Each row is a point on a tangle of strands that fork and nearly touch. The rows are in no order.
Points whose rows are less than 80 apart are linked; no others are. Some points are linked to none.
libi: [-20 4 -13 0 25 26 24 -8 -11 -19 6 -26 9 52 -8 -5 7 -53 8 -49 4 25]
molo: [49 5 4 -7 16 14 -10 12 16 -25 -35 52 0 22 41 -30 61 22 -22 11 14 -13]
zaro: [-15 16 -53 -22 21 35 -1 5 -11 18 -5 -40 -14 -6 28 -37 -57 8 -4 -4 32 18]
sodo: [-47 -29 1 -4 32 -23 -25 8 23 30 -39 -11 -6 -6 -28 18 -19 11 9 -25 -50 -6]
Ripu: [54 -9 -3 26 -14 0 1 6 -31 16 -55 25 -21 10 18 -6 22 5 5 25 23 -14]
Tisi: [26 13 -11 -27 40 49 14 -22 -8 -16 -35 4 15 23 5 -29 37 17 -13 -7 -13 11]
Nonik: [39 -3 -8 -1 12 9 6 -6 -25 15 -54 13 -2 20 -3 -8 21 -2 -5 8 7 4]
Tup: [-23 -18 35 0 -15 -34 -22 22 -17 3 79 41 44 -11 -13 31 18 2 21 17 -17 -11]
Nor: [-11 4 0 -14 -9 6 -18 -27 -24 8 28 42 26 -26 -58 3 24 34 3 58 -37 -16]
Posu: [6 -3 15 -1 -35 -34 -9 42 40 -2 -31 35 -2 -37 19 18 -26 29 -7 3 9 -23]
kel: [-14 -4 7 54 14 -28 -21 -15 -30 28 29 -33 -11 8 -27 -16 28 -49 -17 26 -9 7]
fitu: [-22 -18 10 19 -8 21 20 3 -56 -12 38 5 -5 5 -33 19 -35 -16 20 36 -3 9]
val: [18 -12 6 -52 20 34 29 -25 -16 -27 -30 14 9 18 -12 -6 49 29 3 -2 -17 -13]
fofez: [55 8 -9 20 -8 9 47 -38 -44 14 -1 -30 -13 38 -3 -7 52 -37 2 10 31 17]
bes: [62 -8 -8 -3 -37 -41 9 -23 4 -4 -14 29 9 -9 19 45 36 17 20 16 25 -13]
Vepi: [-19 37 -14 -3 17 42 9 -36 -7 -18 56 -25 20 8 -27 -15 36 -10 0 -23 -24 24]
Digil: [16 2 -9 -1 -12 1 21 -13 26 -36 23 -10 -5 27 23 -2 23 -40 20 -30 25 5]
tovu: [-4 -8 17 19 8 -43 -53 28 25 30 -19 40 11 5 -10 3 27 5 4 -2 -35 -27]
zufas: [-19 -3 5 20 63 21 -43 36 -38 -15 29 23 5 31 2 -36 31 -6 -8 35 -17 -3]
kube: [-53 -15 -15 34 5 34 -21 0 -52 -14 42 0 -4 -33 -12 -21 -40 -12 -22 37 10 26]
Buvan: [3 15 -11 -42 -10 -13 22 -39 36 -36 11 10 18 -28 5 33 26 14 15 -32 18 2]
Sop: [-3 -36 3 -36 19 -24 11 4 32 -23 -40 8 2 -12 3 36 -7 10 14 -30 5 -21]
sego: [24 -33 21 -12 13 3 28 26 5 -51 32 29 0 34 28 20 10 -29 19 0 30 -22]
veta: [-12 11 19 -10 -38 25 8 20 11 -22 23 20 -4 -58 -1 12 -62 37 -12 33 18 -17]
Sov: [10 -19 22 -12 17 -28 -9 20 17 -1 -7 35 32 9 -9 15 60 -16 19 -11 -30 -5]
zuv: [-22 -25 21 -18 -18 0 21 34 5 -19 -1 0 2 -14 -3 34 -82 7 -7 7 12 -18]
somor: [45 7 -6 5 0 11 31 -1 -37 -6 6 11 -12 39 14 -11 44 -34 6 12 19 9]
rafiv: [36 -25 19 -5 -27 -70 -32 8 31 14 -22 47 25 -11 21 29 46 31 17 -2 -2 -21]
gozu: [15 8 11 -49 2 5 32 -12 18 -62 44 27 38 -18 0 43 37 24 16 -29 30 -1]
Kodo: [3 34 -19 0 -25 38 36 -4 -3 -27 15 -17 -7 -18 28 -19 -48 -3 -12 -14 59 19]
fenik: [54 2 0 37 5 2 14 -1 -20 23 6 -17 -18 27 43 -27 37 -36 -4 1 23 -3]
teza: [9 3 24 10 30 17 12 15 -18 -22 59 7 5 45 18 -31 59 -51 15 -14 3 9]
magag: [25 9 2 24 -17 15 6 27 -56 11 14 30 -16 6 27 -15 -17 -16 0 62 27 14]
Fulo: [-34 -38 9 -38 34 -8 -11 10 24 8 -77 -1 -5 7 -20 22 -10 22 -1 -22 -37 -29]
tatu: [-19 -23 30 32 -5 -10 -10 51 -4 -3 18 24 -11 0 7 17 -56 -18 -5 28 -9 -6]
Zeza: [36 5 30 14 -24 -50 -13 -10 33 46 31 34 34 5 5 0 73 3 5 8 15 -20]
pozem: [-43 0 8 -44 5 24 -4 3 15 -9 -36 -4 -17 -14 19 -6 -73 24 -27 -4 -34 -24]
Tolu: [-22 -1 6 -41 -20 24 40 -16 3 -20 29 -14 1 -7 -8 10 -49 -2 1 -15 17 -11]
fetum: [5 -11 -13 30 -7 -3 7 28 -1 9 -36 -33 -28 7 45 -4 -62 -16 -12 -31 43 7]
gade: [16 -13 -2 39 -54 -28 40 -2 -18 16 1 -35 -18 -14 1 41 -34 -16 26 -2 25 3]
nipap: [8 3 -16 -56 3 -15 28 -50 35 -24 -29 9 17 -13 -14 22 39 18 11 -28 -4 -5]
pepun: [18 1 8 47 11 -24 -44 34 -23 50 -13 12 -8 20 21 -39 4 -1 -2 30 5 -16]
lovu: [14 55 -27 11 -20 3 -9 -14 28 16 -23 -22 -13 -26 18 -36 6 19 -18 -11 7 26]
kub: [-6 26 -15 29 -36 4 -23 -43 -13 22 9 7 9 -44 -30 -5 -4 20 -13 47 1 24]
gero: [9 22 -11 -38 21 43 24 -36 39 -68 -9 9 -3 6 26 4 11 35 -7 -35 33 -12]
sas: [17 52 -30 7 -11 14 9 -27 10 7 33 -19 10 15 7 -31 35 -17 -12 -20 7 36]
vep: [-26 -35 9 17 36 -2 -14 57 10 2 -2 -13 -4 41 13 2 -34 -44 -10 -35 -12 -8]
kurod: [-42 14 -22 2 0 9 -21 -12 17 12 -7 -25 -14 -33 12 -12 -51 12 -7 -24 6 19]
revu: [17 19 21 -12 -21 -39 -17 0 44 17 39 30 43 -16 13 0 71 6 -2 1 -18 2]
domi: [-53 -39 18 -7 25 -27 -15 30 -20 13 17 16 21 5 -43 44 -6 -6 34 -14 -40 -6]
Duri: [-5 -20 -15 -21 -14 -8 47 -29 4 -19 -3 -19 2 11 -13 30 -8 -17 25 -36 34 1]
tizak: [25 1 34 29 -36 -24 3 11 -8 28 47 20 -2 7 3 -2 24 -28 19 37 13 -15]
vun: [53 1 7 2 -2 -7 -23 16 10 6 -53 56 -9 23 11 -12 51 13 -14 15 -14 -16]
metu: [-44 -2 14 -31 20 35 -16 17 27 -24 2 -5 0 -23 3 11 -59 39 -21 -4 -18 -15]
Kudo: [-9 -12 -8 24 7 -25 -10 39 38 1 -59 -23 -32 2 32 6 -59 -2 -17 -34 14 -9]
Bopu: [-38 23 -11 -12 -25 -10 17 -23 -5 -19 77 -8 28 -17 -32 16 -3 -13 22 -13 -14 30]
naku: [-10 -2 -8 -52 12 4 26 -58 15 -15 1 -25 33 4 -36 16 44 -2 6 -37 -12 -7]
sir: [-42 -4 -6 35 27 6 -26 33 -11 -3 23 -9 -10 1 1 -18 -43 -17 -12 -5 -9 25]
Tak: [72 -34 3 31 -14 -38 2 -27 -3 9 -37 -5 -18 30 8 5 48 -17 9 10 20 -35]
mise: [-6 -41 -26 -15 -17 -20 46 -14 -1 -5 -9 -54 -5 7 -10 52 -49 -30 32 -43 41 -14]
vafed: [20 -40 7 -4 8 -23 27 16 36 -40 1 7 -14 45 39 33 -1 -32 17 -13 34 -24]
foge: [-4 -24 28 -7 15 26 25 53 6 -45 54 17 11 32 15 22 -14 -43 -4 -10 20 -13]
Defop: [-16 10 -1 -23 -10 48 9 -13 -6 -3 3 -9 -13 -25 27 -26 -72 42 -30 20 10 -2]
Zazun: [-24 30 -37 2 23 29 -8 29 2 1 19 -34 -3 -15 35 -41 -65 -18 -13 -8 30 27]
Sobil: [-5 -37 10 -7 -10 10 35 21 -25 2 -4 8 -14 0 -7 25 -65 -17 6 19 10 -9]
Nanu: [14 18 -10 19 -2 -7 -39 -29 4 39 -56 1 -7 -25 -12 -25 -7 50 -17 30 -20 7]
tato: [-52 -41 11 6 16 -35 -37 5 -19 8 22 14 32 -14 -50 22 4 7 16 13 -50 -1]
dotid: [17 -3 -5 -25 -57 -6 34 -19 6 1 -19 12 -7 -41 -9 32 -33 36 14 18 27 -14]
fup: [9 5 24 -20 -10 42 17 25 -15 -38 51 31 13 -7 -5 29 8 11 1 11 2 -10]
fovep: [-1 21 15 -1 -22 13 -19 27 50 -18 1 25 1 -25 17 -15 -3 25 -8 -18 -8 2]
gis: [28 3 -1 48 6 -15 -15 19 -30 28 -11 -8 -8 25 19 -18 5 -20 -3 -2 5 11]
Samap: [17 -5 -31 6 19 -14 3 -50 -47 51 -44 -63 -11 16 -21 -11 1 -4 -19 -6 -36 11]
Fuvip: [-17 -45 20 -8 12 -7 13 34 -25 -1 8 19 16 19 -30 40 -21 -13 27 8 -21 -8]
tos: [28 -27 1 10 -48 -39 15 5 -6 3 0 20 -3 -13 13 45 4 -5 24 -3 24 -12]
donen: [-9 40 -34 -1 3 33 -18 -34 -18 13 19 -17 -3 -33 16 -36 -26 19 -14 22 10 38]
Tisa: [-36 -19 7 26 -19 -19 -4 -2 -40 13 43 -4 -2 -13 -49 12 -12 -28 20 40 -11 14]
zova: [24 39 13 -4 -25 2 -10 -8 33 -18 39 30 29 -17 3 -1 70 27 -11 8 -15 7]
dag: [40 -5 -8 3 31 15 -2 47 10 -9 -28 3 -25 22 66 -27 -7 -9 -11 3 53 -3]
zuva: [26 -5 22 -40 6 19 7 -8 5 -26 -21 41 24 -4 -26 13 63 40 9 7 -25 -22]
runur: [-18 -7 22 30 5 -46 -34 32 12 24 -1 2 2 -1 -27 9 19 -13 9 8 -36 0]
mepa: [56 40 -9 -7 -6 27 -5 3 -7 -9 -25 35 1 4 38 -32 37 32 -19 27 12 12]
Seki: [27 45 -18 -32 22 44 15 -43 21 -32 -13 3 23 9 -3 -19 68 11 -12 -13 -4 14]
zedon: [-27 19 -3 -9 -30 -13 -19 -16 18 -5 35 15 34 -60 -25 9 -8 49 4 26 -24 7]
vov: [26 33 -42 1 21 25 -24 -10 -28 24 -18 -19 14 -16 -1 -48 21 22 -4 49 3 17]
zazip: [21 -27 19 -31 -6 38 56 10 -7 -34 -39 23 -11 -14 16 28 -44 22 -3 25 26 -32]
sefud: [42 15 -20 13 -42 -13 31 -30 31 -9 -5 -30 -29 -19 21 8 0 -7 2 -28 62 0]
vipu: [41 -30 5 -10 -32 2 32 12 -17 -10 -48 31 -11 5 1 26 -33 19 5 37 20 -27]
dob: [5 -56 -3 8 14 -4 29 5 -5 -12 -50 -20 -29 26 5 33 -38 -27 17 -23 25 -16]
zun: [-39 11 -11 -5 -33 9 13 -2 23 5 11 -24 -17 -32 6 3 -88 15 -11 -10 19 4]
zufov: [-18 -4 -28 -21 47 15 -4 -40 -29 38 -31 -51 -7 10 -13 -12 1 -11 -14 -21 -36 15]
Fugo: [25 7 -19 20 -64 -11 45 -27 6 10 0 -35 -33 -27 10 18 -48 -6 16 -15 48 2]
ramu: [-11 -43 -8 -6 -3 -3 40 7 -6 -3 -29 -45 -20 21 1 35 -75 -34 4 -36 35 -13]
linuv: [-25 -4 19 1 -1 38 -5 46 18 -41 64 -4 10 3 16 18 -67 -22 -16 2 15 -2]
zup: [-14 15 -16 12 30 18 22 -15 -38 -6 11 -26 -3 24 -15 -16 -13 -29 10 -12 4 25]
Mupe: [17 -9 -11 -17 2 38 46 -25 -34 -24 -17 8 -13 19 8 12 -18 -8 4 -9 38 -9]
suve: [-30 -19 17 -15 -8 -9 -23 -14 -30 12 10 32 40 -15 -53 25 0 30 12 38 -46 -11]
felu: [-19 32 6 -49 1 34 -16 -23 28 -20 4 2 -3 -25 -8 -23 9 60 -24 -19 -24 -9]
Gir: [53 19 -5 28 -54 9 42 -26 -19 6 -7 13 -20 -20 15 3 -8 1 2 23 38 1]
rore: [-20 -9 -8 -18 -36 -8 3 -40 -21 11 21 -7 10 -30 -25 23 -34 19 16 19 -15 3]
sesa: [33 10 27 42 -22 -27 1 -12 20 34 56 -37 1 26 20 -25 45 -48 1 -23 30 8]
mabu: [25 27 0 28 -13 -30 -19 -16 31 32 -9 -6 12 -1 4 1 46 1 -20 -12 -17 3]
dupo: [13 18 -40 21 41 21 -36 32 -31 20 0 -16 4 -4 7 -57 13 11 -6 65 -2 19]
fizen: [-14 -9 -1 -51 -16 5 33 -7 36 -27 -31 3 -9 -29 15 18 -32 39 -11 -11 18 -36]
saro: [-22 -11 -10 19 18 9 -11 -40 -67 14 6 1 7 11 -50 -1 23 -17 -7 56 -18 8]
sep: [-30 -10 18 -4 36 -7 -26 29 12 -13 40 5 28 25 -22 5 43 -21 8 -26 -54 0]
vimo: [25 33 -24 53 -31 -25 8 -51 -22 35 22 -49 -12 -21 -21 1 -3 0 -10 19 1 24]
mak: [19 -21 21 7 5 -18 -29 39 5 12 -57 58 -7 17 -12 4 24 7 3 5 -31 -27]
Dig: [4 43 -16 -4 -9 12 19 -54 9 8 39 -17 18 -8 -33 -5 32 -8 -4 -3 -15 28]
Gaz: [31 -1 22 25 -21 14 5 32 -22 6 8 24 -15 11 44 -18 -6 -3 -2 27 34 -1]
Nogi: [13 -15 -7 13 33 26 1 56 -24 -7 -3 12 -9 40 43 -28 -17 -23 -7 8 22 0]
nuleg: [-47 -22 -12 -42 24 26 -18 -7 -26 18 -32 -26 -32 -12 13 -3 -72 23 -21 11 -37 -13]
Fene: [5 29 16 21 30 4 6 -6 -36 9 57 -7 -4 39 0 -31 55 -44 0 11 -6 20]
vinav: [-22 -4 -16 -39 38 16 5 -40 -1 6 -29 -42 -9 35 -11 -12 18 -21 -10 -51 -35 8]
raza: [-34 -25 -2 -9 1 -17 -2 25 43 5 -49 -30 -11 -14 5 15 -64 6 -7 -47 8 -20]
Zul: [-50 2 -5 8 27 20 -21 -1 9 9 -13 -26 -8 -2 -4 -25 -42 1 -10 -19 -27 17]
damav: [-33 22 4 -37 -16 7 -29 -9 45 -10 11 5 18 -56 -8 -10 7 56 -13 8 -35 10]
gafu: [-4 29 -11 -40 19 39 19 -29 21 -46 -3 -1 5 21 6 -10 38 6 -9 -45 19 4]
Zozed: [24 48 6 -8 -37 5 -3 -31 12 -8 10 33 22 -30 -20 -8 34 36 -13 20 -20 13]
suz: [-27 -5 -9 55 25 -23 -17 -11 -31 14 30 -58 -23 15 -21 -10 3 -56 -3 -6 -14 36]
nozi: [-10 10 -12 -29 65 39 1 4 -11 -2 -32 -15 6 19 1 -37 14 12 -7 -14 -30 19]
nup: [30 18 9 31 -25 -47 -23 -12 22 49 15 21 17 -1 -12 -1 48 -4 -8 16 -22 -23]
veg: [21 -12 5 -27 -12 -15 7 -17 -3 7 -33 35 27 -15 -25 17 38 27 19 5 -29 -18]
zavuf: [17 15 -21 33 43 -8 -56 43 -20 38 -15 -10 -8 22 24 -51 20 4 -8 43 -7 5]
kamu: [-42 -5 -2 28 22 -7 -6 9 -16 10 44 -41 -6 29 -12 1 -11 -60 15 -40 -15 20]
pafef: [-27 -13 37 15 -11 -58 -34 11 -38 15 58 21 38 6 -35 25 31 -15 17 35 -32 -12]
muke: [5 46 -40 -14 -12 38 25 -30 -9 -20 20 -28 -5 -11 21 -37 -12 -3 -9 -31 48 28]
keto: [41 -1 3 -22 31 36 8 7 13 -51 -52 46 -12 16 6 -9 36 36 -6 8 13 -11]
duz: [24 43 -2 45 -7 -10 -35 4 9 40 25 -9 0 -5 31 -57 30 -5 -25 34 20 25]
kez: [-19 -6 -20 -24 11 -28 -5 -29 43 15 -32 -35 13 -13 -21 9 11 3 8 -73 -30 -1]
nupam: [-45 -2 -12 -34 3 -18 -8 -17 51 8 -40 -39 -24 -20 0 5 -45 10 -1 -55 -3 -17]
povas: [65 6 -21 17 -36 11 55 -53 -38 4 -6 -19 -12 6 -1 5 10 -18 8 19 43 6]
Bikir: [-1 -11 36 -3 -16 -3 -1 60 15 -23 17 23 12 -14 2 29 -65 6 -9 15 -5 -16]
Negi: [-43 -8 6 -21 12 -13 -18 -19 6 20 -14 -28 14 -6 -43 6 3 8 19 -14 -51 11]
zel: [-13 37 2 22 -21 -11 -13 23 55 -6 49 -1 -12 -14 48 -33 -7 -5 -1 -20 23 22]
Mul: [8 -1 32 11 5 5 1 36 -3 -5 21 32 5 25 1 -14 26 -1 0 25 -22 -15]
sufik: [-28 -28 31 -15 24 -29 -20 49 27 -21 41 24 24 30 10 14 41 -17 8 -39 -33 -6]
boto: [-60 -12 -9 -27 -1 -8 0 -41 -6 28 15 -41 -7 -26 -49 8 -21 -1 4 0 -45 13]
dimu: [-11 -12 -1 -12 64 39 -10 28 -2 -17 -56 7 -3 31 15 -16 10 4 -1 -31 -34 1]
puler: [-10 -54 20 -18 13 5 52 13 -53 -11 4 6 3 39 -42 58 -9 -29 29 10 -8 -6]
seb: [-20 -23 8 38 7 -40 -17 3 -16 36 -8 -24 -4 -3 -47 21 8 -21 21 3 -35 5]
zepat: [-23 -22 -18 -45 39 -2 27 -27 29 -40 -24 -28 -11 41 -12 30 13 -20 21 -54 17 -13]
soveb: [-28 -14 1 37 -6 -50 -25 -15 -28 31 30 -17 1 -7 -55 17 20 -29 1 32 -15 0]
gavu: [-14 4 -17 47 -29 -6 -38 -30 -44 40 -5 3 -5 -40 -24 -24 -22 19 -23 64 -6 3]
Zago: [13 -13 29 -49 -8 15 23 4 -12 -41 34 42 32 -17 -15 58 25 31 6 -3 4 -13]
nipen: [-49 23 -8 -27 4 25 15 -33 13 -27 59 -19 14 0 -37 12 -2 -4 1 -26 -15 17]
pusep: [34 -27 7 -8 -21 -45 -11 -7 5 1 -41 45 27 -15 -5 36 25 26 27 18 7 -29]
peg: [31 -6 28 20 -7 -4 -4 39 7 1 0 46 -11 17 35 -27 18 -7 6 18 11 -21]
futev: [3 28 -2 3 -10 17 -38 8 24 21 -45 5 -7 -37 7 -26 -16 63 -15 13 -8 8]
gerem: [-11 -20 -9 -54 5 9 42 -36 1 -35 3 -15 15 23 -25 32 23 -18 30 -44 9 -3]
furot: [17 21 35 23 -37 -9 -30 24 26 24 20 40 -4 1 25 -29 38 6 -3 29 5 -9]
Kefi: [33 51 -4 10 -16 -3 -18 -3 19 11 -27 13 2 -16 30 -44 38 12 -25 3 10 17]
Romup: [31 20 2 52 -49 -52 6 -20 5 46 44 -48 -11 -10 -12 9 8 -17 2 3 -3 14]
Virik: [43 -7 -13 -31 20 21 19 -46 -31 12 -73 -20 -15 18 8 -15 11 8 -5 2 19 -1]
zuzod: [28 -2 -37 -36 30 33 19 -35 -38 16 -36 -38 -15 17 22 -29 -15 2 6 -4 16 17]
vaba: [-22 -40 19 3 50 -25 -5 54 35 -15 -12 8 5 32 8 16 -5 -42 -2 -44 -18 -18]
Zuru: [29 -16 33 40 -25 -35 9 -3 9 39 32 -16 -11 14 11 -14 33 -35 10 -3 10 -11]
zirav: [-32 17 7 -17 31 -4 -20 8 35 -17 17 16 25 3 -25 3 38 10 3 -36 -47 2]
tada: [6 -44 9 2 15 -2 33 17 7 -28 -36 15 -15 45 14 29 -21 -23 15 4 20 -25]
gid: [14 -12 -13 17 -3 5 11 26 13 -6 -31 -5 -32 9 50 -1 -22 -25 -6 -9 38 -3]
biduk: [49 -21 5 10 -21 -2 27 -9 -9 -12 -49 7 -28 12 12 18 -1 3 15 17 41 -20]
demod: [-24 23 2 35 20 -5 -14 -19 -38 15 58 -18 1 22 -23 -33 34 -46 -18 36 -15 23]
voku: [-11 -30 8 13 -2 19 26 5 -63 16 -5 0 -14 14 -26 19 -56 -8 14 53 10 5]
fad: [-9 45 -3 18 -16 -19 -31 11 72 10 11 -7 -4 -17 30 -29 26 -14 -12 -31 -2 22]
Mori: [-15 5 6 -26 29 -4 -10 13 34 -2 -32 14 15 -2 -12 -1 24 27 2 -29 -37 -11]
zegon: [26 -9 5 35 -53 -66 0 -10 11 43 9 -30 8 -24 -5 22 10 -4 17 -16 -12 -5]
Niva: [-21 -20 0 27 53 -4 -40 46 -53 9 -7 16 -1 33 -6 -27 9 -13 -12 42 -15 8]
vit: [19 -34 -10 16 -34 -50 24 11 16 10 -9 -16 -8 -20 19 54 -41 -7 18 -19 30 -11]
bur: [30 -14 0 26 -50 -34 -11 -7 4 32 -68 -12 -20 -18 -9 18 -31 33 12 -4 0 -24]
mufed: [-21 -49 35 0 31 -37 -10 56 17 3 10 29 12 37 21 31 25 -36 17 -24 -18 -21]
Mos: [5 19 0 0 2 -8 -31 46 67 -23 -22 30 -2 -12 25 -35 22 31 -21 -29 2 -7]
Led: [-25 -9 22 30 47 22 -24 33 -37 -22 76 12 -7 28 11 -26 26 -25 -12 22 1 15]
Fum: [7 -5 0 -3 -51 -22 7 -14 18 28 -45 -3 -2 -44 -12 19 -32 35 1 4 4 -10]
Reruk: [-5 16 -4 14 0 1 -2 -26 -34 8 19 29 14 -6 -48 -8 33 1 -3 53 -40 2]
Refa: [-25 7 -18 -28 -27 -29 -1 -39 34 22 -21 -39 -1 -34 -20 18 -21 10 9 -48 -14 -2]
kavov: [15 19 7 6 -51 -4 15 18 15 -10 17 30 -7 -47 25 10 -29 19 -6 29 26 4]
dukif: [-21 -22 -29 23 18 6 -2 -38 -89 34 -6 -30 -6 -7 -24 -8 -12 -14 -3 44 -5 19]
rif: [21 47 -39 -14 16 43 -14 -20 -29 -4 5 -18 12 -24 19 -57 -1 38 -12 34 12 35]
pagam: [-22 8 3 -6 24 35 -30 17 -15 -7 -7 26 12 2 -18 -12 17 37 -9 11 -38 3]
Dapak: [-23 -19 8 -1 -8 -53 -7 40 21 6 9 5 14 -18 6 38 -22 -15 14 -32 -2 -2]
ralas: [-33 16 12 -47 28 42 -17 11 31 -24 -16 -1 3 -26 10 -10 -14 43 -22 -25 -24 -15]
Lup: [36 -31 18 9 1 -62 -38 4 48 7 -34 19 -2 17 22 17 55 16 8 -4 10 -36]
vezu: [-10 35 -11 19 13 -1 -45 29 36 8 -31 3 0 -27 32 -40 -26 32 -19 -10 -6 13]
kiso: [4 44 -9 -11 -41 18 -11 -49 -3 18 0 4 3 -52 -14 -12 2 45 -16 33 -21 13]
fozit: [-37 -20 -9 58 6 -1 -19 24 -30 2 38 -7 -24 -22 12 -19 -42 -27 -12 39 9 27]
muf: [-40 -8 21 -8 17 -11 -40 26 33 7 -33 19 9 -16 -26 -6 -15 36 -1 -19 -53 -3]
toza: [4 3 21 -5 -2 13 -3 22 -20 -17 49 39 14 11 -26 13 34 5 10 25 -19 6]
gito: [-17 -41 13 -17 59 2 -11 34 14 -7 -70 11 -10 30 -7 8 -10 1 -5 -30 -26 -12]
nofa: [-19 10 -20 24 38 4 -60 35 7 27 -44 5 -2 -15 9 -38 -24 21 -19 15 -17 14]
Risa: [4 42 6 15 -7 -22 -44 7 55 16 8 16 13 -4 11 -38 50 3 -19 -21 -28 2]
Nutob: [-3 62 -38 0 -15 31 -5 -34 18 8 19 -33 -8 -28 18 -46 -18 12 -15 -15 21 34]
Gebi: [15 10 12 -39 22 44 24 1 35 -61 -19 27 -5 -4 9 6 29 37 -10 -5 15 -23]
sitev: [-30 28 -12 7 -20 11 -3 23 36 -22 2 -19 -3 -20 28 -6 -87 -5 -18 -21 32 -3]
bera: [8 9 1 -8 32 18 20 -39 -30 2 -15 -5 18 39 -32 -8 48 -26 2 -17 -31 10]
rufe: [11 -16 10 -15 22 9 -4 33 35 -49 -7 34 -2 26 25 -2 37 -2 -8 -17 10 -12]
gumob: [2 7 15 -6 2 13 -1 47 40 -42 22 16 4 1 21 0 -8 8 -13 -14 14 -11]
beka: [9 -36 3 -7 -11 0 48 -10 -42 -4 -10 -3 -3 25 -33 39 11 -26 31 -6 -4 -6]
ril: [16 3 -12 -21 -56 1 56 -41 -4 -6 -4 -10 -12 -34 2 33 -41 3 16 -1 49 -7]
poko: [-45 -20 -23 15 16 22 -15 -23 -51 13 1 -14 -11 -19 -15 -12 -40 -9 0 33 0 28]
kivo: [6 -18 1 -15 -37 -15 24 -50 -38 32 -14 -35 -8 -25 -40 35 -15 13 18 21 -18 -2]
bas: [-11 18 20 9 36 46 -8 40 -9 -36 73 16 -1 31 5 -21 42 -25 -9 -17 2 15]
vupim: [0 31 21 43 -22 -16 -47 -5 11 37 43 10 -3 -17 12 -39 43 3 -15 30 -2 1]
dode: [32 31 -4 13 -56 12 13 -7 1 1 2 22 -2 -31 9 -17 -9 24 2 19 25 2]
sadiz: [7 13 -32 -12 22 23 2 -4 -12 23 -39 -54 -21 4 26 -25 -26 0 1 -16 24 7]
Vin: [25 6 12 23 -35 -11 3 -2 -41 24 12 27 -8 3 -18 11 15 -19 10 46 1 -8]
Rek: [8 18 -6 -10 -28 38 31 -8 -8 -20 -7 -10 -10 -31 32 -9 -80 21 -14 16 46 0]
mozu: [-22 -37 23 45 17 -22 -15 64 -28 19 17 7 -17 29 6 1 -43 -30 -2 21 -8 -4]
ruf: [49 -4 -18 6 -17 -15 19 -34 16 -24 -27 -12 -29 9 23 24 3 -7 14 -13 47 2]
dus: [14 -30 0 -13 -17 -23 35 -37 -43 25 -3 -16 21 6 -48 48 -1 -8 40 14 -7 -5]
mus: [-25 -12 19 -21 -7 41 -12 18 -5 -20 16 24 -1 -32 -7 10 -54 40 -13 33 -5 -8]
Fevim: [-8 -13 -17 -41 35 12 18 -54 19 -7 -55 -33 -9 31 -19 8 29 -17 5 -49 -7 -15]
pazev: [-17 -1 2 -6 42 44 13 38 4 -39 29 3 4 46 24 -4 -20 -41 -13 -24 23 -4]
talin: [46 6 1 30 -27 -30 -25 -16 -5 48 -60 -11 -11 -9 -18 -9 -13 29 0 18 -8 -11]
gav: [-49 1 -6 -42 -24 -24 4 -52 -5 10 30 -18 17 -34 -30 27 -17 17 16 -18 -34 4]
redul: [22 42 -2 27 -23 -7 14 -23 6 29 58 -28 1 9 8 -22 53 -37 -11 -6 8 19]
ror: [11 -8 9 25 -19 0 -12 10 -56 -6 26 33 -6 -1 -14 -2 -12 -1 11 71 13 -14]
futuz: [31 -19 24 -7 17 -22 -20 20 53 -19 -17 32 -8 30 40 6 52 6 12 6 9 -20]
mase: [-13 1 -8 -26 -4 20 16 -25 -7 12 -42 -5 -16 -11 -7 -4 -19 19 1 7 -22 -4]
kinon: [-33 13 1 25 -25 0 -8 35 45 -6 36 -5 -18 -13 30 -12 -48 -18 -14 -18 22 14]
marad: [-24 24 -15 11 10 6 -13 10 23 -6 25 -27 -8 19 16 -26 1 -27 -12 -38 4 21]
pabu: [-8 -18 -1 14 66 4 -7 63 -38 6 -8 8 -13 46 15 -16 -15 -23 -4 13 -14 4]
tep: [29 16 -25 24 1 -6 3 -42 -24 38 -19 -50 -9 -6 -20 -3 2 4 -16 2 -9 18]
lud: [-54 1 -1 -65 23 36 13 3 30 -52 33 -21 29 11 -17 22 -14 7 -9 -51 0 -9]
lasa: [-19 10 10 -5 -28 -30 -9 0 -1 -7 71 9 32 -19 -5 23 20 -2 15 -3 -16 13]
tid: [-21 4 -23 -14 49 32 9 18 15 -41 3 -14 6 50 17 -14 -6 -30 -11 -55 13 15]

Follow the links from the first point to the second, and from the first to the third. Name the last point that the two ways share.
sufik, Fene, Virik | Tisi
sas, mise, Samap | gerem
kamu, dimu, dode | molo
rufe, zazip, molo | pusep
rif, dotid, muf | Tisi
suz, nozi, Kefi | molo
suve, rufe, vaba | sodo
muke, zuzod, dotid | Fugo
demod, tos, Lup | pusep

A fork is a point with three links, a tip a point with one. Leave the first point through the second and follow the links. Name the first fork or tip that comes.
Vepi, Dig | peg
zup, libi | gerem
fozit, sir | gavu
sir, fozit | sodo
gis, fenik | metu
magag, ror | pafef
teza, bas | kez

A fork is a point with three links. Follow the links from the first point to the second and name the forks in between, in order.
felu, fofez | metu
Gir, demod | Nutob > molo > soveb > kel
redul, dob | peg > gerem
fup, sesa | peg
Tisi, Nogi | molo > soveb > kel
bes, Reruk | pusep > Tisi > sodo
raza, Bikir | kel > soveb
nipap, vimo | gerem
nuleg, mak | metu > Nutob > molo
